The views of a scene show one set of named points, each view turned or mirrored, and shifted as a whole, with a little noise and some points left out.

Scene 1
View 1
(68): [ 35 -39  28 -15 -13 -24   4 -34  59  43  64  54 -11  -5  13  54  -1 -10
 -15  35]
(197): [ 32 -22  54 -25   7 -19   3   0  44  42  49  37  -1  -5  23  25  -4   9
 -14  34]
(33): [ 32 -37  18 -17  13  -9 -29   6  33  37  39  19 -17 -19   4  16 -14   2
 -16  19]
(134): [ 39 -57  29 -31   4  -3 -15   2  53  42  64  25 -21  -7   6  11 -17  15
  -5  35]
(216): [ 35 -18  41   2  17 -29 -45  21  -2  38  17   8 -19  -9   8  19 -14  -3
 -39  23]
(7): [ 39 -55  36 -22   8   0 -20   6  44  45  65  22 -28 -10  -2  17 -22  11
 -10  38]
(27): [ 41 -47  38 -16  11 -16 -38  22  19  41  43   8 -26  -2   5   4 -22  11
 -25  34]
(182): [ 27  -7  44 -20  26 -22 -25  28  15  32  13  12   5 -12  26  -2  -5  13
 -23  16]
(12): [ 32 -34 -13 -14  10 -28 -48   8  24  25  12  12  -9 -14  14   4  -7  -6
 -24   3]
(67): [ 33 -36  23  -6   8 -15 -27  -5  31  40  43  27 -22 -16   1  34 -13  -7
 -22  25]
(201): [ 30 -13  57  -3  17 -16 -19   7  18  44  36  25 -14 -16   8  33 -10   0
 -26  28]
(165): [ 49 -65   7 -13  21 -19 -88  58 -10  30  17 -31 -42  -2  -5 -35 -37  16
 -36  22]
(232): [ 23   6  56 -14  24 -22 -10  13  21  37  18  27   8 -18  25  20   0   5
 -23  17]
(213): [ 40 -27  35  -2   2 -43 -39   9   7  37  25  18 -15   3  17  25  -9  -7
 -41  30]
(237): [ 22   9  61  -9  35 -22 -29  34  -1  37   4   8   2 -19  21   6  -7   9
 -30  14]
View 2
(7): [-10  -8 -28  11   5 -41  -2  29   6  49 -31   3  14 -21 -12  28  62  12
  17 -30]
(27): [-20 -11 -21  10  21 -15   7  36  11  30 -16   8   9  -6 -17  28  72   9
  10   0]
(216): [-23 -28 -20   3  29  12   6  22  11  10   1   3  18   1 -15  17  49  -9
  17  19]
(213): [-23 -14 -22  18  31   1  -6  12  -4  13  -2   3  19  -8 -25  23  39  -4
   8  19]
(232): [ -3 -42   1  -5  17  11  -1 -11   6   6 -14 -16  22  -3 -10  27  33   4
  27 -18]
(67): [ -5 -18 -29  16   4 -22  -9  23   7  29 -16   1  20 -17 -15  10  37 -10
   8  -9]
(134): [ -3  -4 -18  18   2 -42  -5  24   2  44 -36  -1   9 -22 -16  33  60  21
   5 -36]
(68): [  1  -5 -34  30  -2 -47 -30  -5 -19  44 -29  -8  30 -40 -21  19  11   2
   8 -36]
(165): [-29  -9 -10  11  29   6  32  81  39   8  -1  25 -15  19 -23  24 111   3
 -17  46]
(33): [  3 -21 -14  12  -2 -21   0  32  18  22 -24   1   8 -11 -14  16  53  -1
   0 -14]
(237): [-14 -48   3 -15  28  30  13   3  20  -3  -5 -10  16  11  -6  26  51   1
  32   2]
(182): [ -5 -38   8  -2  20  16   9   5  16   0 -14 -10  10   5 -14  32  53  11
  13  -7]
(201): [-15 -30 -24  -2  18  -4  -2   8   4  25 -11  -4  25 -12  -8  19  39  -5
  35 -12]
(12): [  8 -21  -3  24   3  -1  -1  32  19  -2 -12   3   2  -2 -25  11  42 -11
 -29  13]
(197): [ -5 -20 -11   8  14 -20 -10  -8  -6  30 -28 -13  22 -19 -14  35  39  18
  23 -35]
View 3
(201): [ -3  20  16  11 -15   9 -14   0  12  27  19  -1  -7 -22  -1  -4 -11   2
  24  22]
(68): [  0  36  26   2 -53  48 -32 -29  26  27  24   0  30 -13  16  15 -36 -18
  19 -12]
(67): [-12  17  28   0 -27  17 -30  -7  11  23  31   8  -3 -19  13  21 -28  -6
  28  22]
(237): [ -7  -4   1  10 -11 -21  -3   1  -5  18   5 -16 -39 -15 -15 -11   7   1
  36  36]
(232): [ -2  13   0   6 -21   0  -7 -15   4  24  -1 -20 -27 -12 -12  -5  -2 -10
  31  14]
(134): [-37  35  15  11 -47  23 -32  -7  38  26  16  35  -7  -8  17  16 -26 -14
  38  -3]
(7): [-33  38  20  15 -34  22 -29   3  38  29  22  36  -4 -16  16  11 -25  -4
  32   6]
(27): [-38  10  22  15 -34  -4 -24  11  20  17  28  32 -15 -12  11   7 -12   4
  42  30]
(213): [-14 -10  26  10 -40  -4 -18  -5  -3   9  35  -1   5 -10   3   0  -7   4
  35  36]
(197): [ -9  30   4  13 -39  20 -14 -17  23  26   3  -3  -4 -10  -1  -6 -10 -12
  28  -5]
(165): [-72 -29  30  13 -28 -47 -31  34   4   3  45  55 -51  -7  16  24  -7  13
  66  74]
(216): [-14  -8  23   9 -19 -13 -15   7  -4  15  30   1 -15 -18   0   1  -4   8
  36  46]
(12): [-26 -14  24 -11 -39  -8 -36 -18  -9  10  28   3 -33  -3  12  39 -24 -18
  49  37]
(33): [-24  16  21   1 -28   8 -31  -6  14  23  22  16 -23 -14  12  24 -25 -10
  37  21]
View 4
(197): [  2  18 -17 -17 -18  19 -12 -44  46  -2   2 -13  17 -20 -17 -17 -28 -14
 -11  15]
(12): [ 16   8  -2   7  18  21   0 -35 -15  13  41  12  -2   0 -19 -44  13  -8
 -17  26]
(182): [ 23   1 -10   1   5  33 -31 -14  13   5  10 -11  18  -2   3 -26   1   4
  -5   9]
(67): [ -9  33  -9  -8  12   4 -10 -55  20   6  16   9   5 -17 -28 -33  -3 -16
  -9  15]
(165): [ 42  12  -6   8  26 -15 -70  -8 -60   4  46  53  12  13 -19 -51   2  -6
  29  22]
(201): [ -7  31  -8  -6  15  14 -33 -43  37   5  -7  -8  18 -18 -13 -24   0  -8
   2  -2]
(68): [-18  36 -10 -20 -14   6  21 -77  55   4  12  -7   3 -33 -39 -26 -29 -33
 -24  24]
(213): [ 23  18  17   7  21  11 -26 -42  19  16  16  -1  13 -16 -24 -40  -6 -27
   7  13]
(27): [ 14  23 -12  -8   2  -4 -41 -35   3   0  20  20  15  -9 -24 -33 -18 -15
  10  18]
(216): [ 18  20   9   8  29  13 -41 -31  10  13  10   2  15 -10 -14 -38   8 -12
  11   3]
View 5
(33): [ -3 -15 -17 -20 -17   1   3   6 -22 -58 -18   7   2 -30 -16 -16  27   0
   4 -10]
(27): [  0 -39 -24 -28  -3  -9  10  19 -34 -41 -19  25  -6 -43 -13 -24  13 -10
  -2  -7]
(165): [ -4 -52 -51 -85  50 -26  41  19 -13 -39   4  22  -6 -32  15 -32  25 -22
 -19 -23]
(67): [  6 -20 -22   2 -18   7   4   1 -27 -61 -14  -3   2 -37 -26 -17  24  -1
   6  -8]
(134): [ -6 -26  -9 -20 -41   3 -11  16 -38 -66 -43  31  -1 -47 -18 -18  17   7
   2   4]
(182): [-10 -12  12 -19 -11 -15   7  18 -12 -13  -6  14   3  -5 -11 -10  29 -16
   5 -31]
(197): [ -4 -18  14  11 -47  -1 -12  17 -34 -35 -31  22   0 -31 -28 -10  18  -2
  10  -9]
(7): [ -2 -21 -19 -17 -28   7  -7  18 -44 -59 -35  26  -6 -50 -23 -22   8   6
   9   5]
(232): [ -7  -3  20   8 -25  -6  -1  14 -16 -13  -7   5   2  -7 -25  -8  26 -13
  14 -28]
(68): [  9 -28  -4  38 -62  12 -17  -4 -39 -77 -37   4   6 -49 -38  -8  24   8
   6   3]
(237): [ -8  -3  11 -12   4 -12  12  22 -12   7   8   5  -3   0 -19 -12  22 -23
  14 -35]
(201): [  3 -11  -7  11 -14   4   2  15 -30 -26  -9   3  -5 -28 -33 -15  13  -9
  17 -15]
View 6
(197): [-11 -22  14 -10  15  -5 -39 -22  -9 -47 -37  47  17  -1 -21   9  15 -19
  -8  -3]
(237): [-35 -37   2 -43   3  10 -10 -44   0   2  -6  39  10  18  -2  22   3  11
 -28  21]
(216): [-34 -16   6 -28 -11  21 -33 -34 -11 -14  -9  10  10   6   6  22   7  11
 -42  10]
(232): [-24 -40   5 -31  13  -3 -17 -28   7 -22 -22  48  11   5 -14  14  10 -11
 -16  10]
(213): [-29 -15  13 -16 -15  19 -40 -22  -8 -25 -18   6   7  -8   5  31  14  -7
 -43   9]
(12): [-46  12 -23 -10 -10  -3  -8 -10 -18 -37 -10  13   1  -2  25  23  21  -6
 -40  21]
(134): [-12  15   9   8   9  -6 -46 -24 -42 -65 -38  41  22   5 -11   4  19 -12
  -6  -4]
(67): [-26   1  -4 -10   1   4 -45 -14 -13 -51 -25  14   9  -1  -1  -1  11   1
 -32  -9]
(182): [-33 -24   0 -29   2   0  -7 -36 -13 -13 -13  44  13  12   1  26  11  -3
 -20  24]
(33): [-30   7 -10  -9   3   0 -30 -22 -25 -48 -21  26  12   7   3   4  15   2
 -25   2]
(68): [-10  -9   7   7  12  -8 -59   7   1 -80 -50  23   9 -22 -20  -5  21 -30
 -19 -25]
(201): [-21 -25   8 -25   7  11 -43 -29  -2 -31 -23  25  12   5 -13   3   4   5
 -27  -8]
(7): [-12  13  11   1   8   3 -54 -30 -41 -60 -35  34  23   9 -12  -1  14   0
 -12 -11]
(165): [-46  42   0 -12 -35  31 -22 -58 -78  -7   9   4  19  28  39  45  12  31
 -45  40]
(27): [-23  10  12  -9  -8  15 -42 -38 -43 -34 -20  24  20  11   2  21  13   6
 -26   9]

Which points are out of place in each view (at most two, in the order of its rows)? Write - if all are in place.
view 1 -> (134), (7)
view 2 -> (33)
view 3 -> (237), (197)
view 4 -> (201)
view 5 -> (27)
view 6 -> (232)
